Points on a hilly landscape, in no order, each with its height.
From any point a ball rolls to the lowest of the 4 points nearest to it. It stops when none of these is lower. Distance is the straight distance between rows; heights are no part of it.
Q684 h=22.1: [-10 -22 -17 -13  -5   9  17 -12   9]
Q413 h=14.1: [ -8   8  21  -1   4 -33  -9  18 -12]
Q515 h=18.3: [-10   0  -5  12   2  -5  -9  -5 -16]
Q273 h=33.0: [ 46  14 -20  18   0  33  -7 -22  -7]
Q765 h=11.9: [-10  24   0   5 -18  39 -28  12 -11]
Q189 h=20.9: [ -5  -9  -3  15  17 -20  -2  -8 -20]
Q828 h=15.4: [ 10  14 -10  26  -1  32 -21 -21 -16]
Q360 h=17.8: [ -5  -8 -21   7  -6  28   2 -13   1]
Q691 h=25.1: [ 29   1 -19  19  -3  42   0 -22   0]
Q187 h=71.1: [  0  -7  -3 -33 -11  28  18  25  56]
Q379 h=12.0: [ -4  10  16   0 -11   3 -15  23  -6]
Q469 h=9.8: [-10  11   4  -5 -15  17 -11  14  -5]
Q210 h=21.4: [  3 -20 -18  11   0  13  14 -19  -2]
Q708 h=24.4: [ 28 -17  -9  22  23 -20  13 -14 -15]
Q401 h=46.3: [  3   5  38  -7  -1 -26  12  12  30]
Q902 h=14.0: [-14 -13 -22 -16 -11  26  11  -8  11]
Q325 h=25.6: [ -7 -10  -3  -9   1 -21   8  -6  -2]
Q332 h=18.5: [ -4  21   0  29  13   5 -30  -8 -26]
Q48 h=14.7: [ -1   8  23  -7 -13   3  -8  25   6]
Q337 h=6.8: [ 39  -1 -15  26  20  -2   5 -11 -18]
Q806 h=12.6: [ -9  30   5  11  -7  17 -33  12 -19]
Q307 h=45.2: [ -6 -12  -9 -37 -15  15  15   9  26]
Q147 h=15.2: [ 23   2 -10  32  17   5  -6 -15 -16]
Q922 h=16.0: [ -2   6  18  -7   4 -46  -1  12  -9]
Q218 h=22.0: [ -9 -11   0  -5   6 -41  13  -9  -7]
Q460 h=14.8: [ -5   9  15  -8  -6 -18  -1  17  -6]
Q494 h=2.9: [ 24 -16 -13  24  13  -5  12 -13 -12]
Q965 h=44.9: [  5   6  39 -10   5 -47  30   6  28]
Q326 h=26.1: [-13  24  12  15  26 -21 -33   7 -34]
Q872 h=28.2: [  4 -24  -7   5  17 -43  22 -18  -3]
Q500 h=27.5: [ -1   0  17 -17 -11   5   3  20  21]
Q93 h=68.9: [-9 -3 22 -5 -5 28  0 24 47]
Q354 h=41.7: [ -2  -4   9 -29 -11  -9  20  10  25]
Q46 h=22.4: [-13  -3  -2 -20 -15  17   4  10   9]
Q454 h=27.9: [ -7 -21  -5 -18   3 -37  26 -18   8]
Q394 h=35.0: [ -4  -5   7 -24  -8 -24  14   7  16]
Q773 h=17.6: [ -4  -4 -12  19   4   9  -3 -19 -11]
Q559 h=30.8: [-10 -17   0 -26  -7 -19  22  -6  12]
Q766 h=37.7: [ -7  -8  -2 -34 -13   1  16   6  22]
Q774 h=20.4: [ -7  13   6   8   2 -10 -23  11 -24]
Q986 h=20.5: [ 14 -10  -5  26  30 -27   2  -9 -22]
Q446 h=11.3: [-13  14 -10   0 -16  34 -18   0  -6]
Q738 h=13.9: [ -4  28  -4  24   1  22 -39  -7 -20]
Q136 h=69.0: [ -5  -1   5 -24 -19  32   5  23  30]
Q763 h=54.6: [ -2  -3  18 -20  -9  16  10  22  39]
Q681 h=18.2: [ 15   8   1  33  35  -7 -15 -10 -28]
Q726 h=17.5: [-11   5  -7  12  -2   6 -15  -5 -20]
Q406 h=11.8: [-11   1  -2 -11 -13   7  -5   7  -3]
Q362 h=18.7: [ -9  12  13  11  21 -35 -20   6 -29]
Q568 h=30.3: [-12 -20 -24 -32  -9  18  20  -4  25]
Q805 h=9.9: [ 23  -5 -13  27   5  18   0 -19 -13]
Q801 h=39.7: [  0  -4  16 -31  -5 -35  27   0  22]
Q754 h=16.4: [ -6   3 -16  13  -4  25  -8 -19  -7]

Call two points neighbours if one is among the 4 nearest of the other. Go from one point of each pair to the other, from neighbour to neighbour, staying as low as possible. Name the highest point that can't be avoided.
Q902 and Q469 => Q360
Q469 and Q494 => Q828
Q469 and Q413 => Q460

Where does a ball stop that starts at each point below?
Q738 => Q469
Q187 => Q469
Q354 => Q469
Q136 => Q469
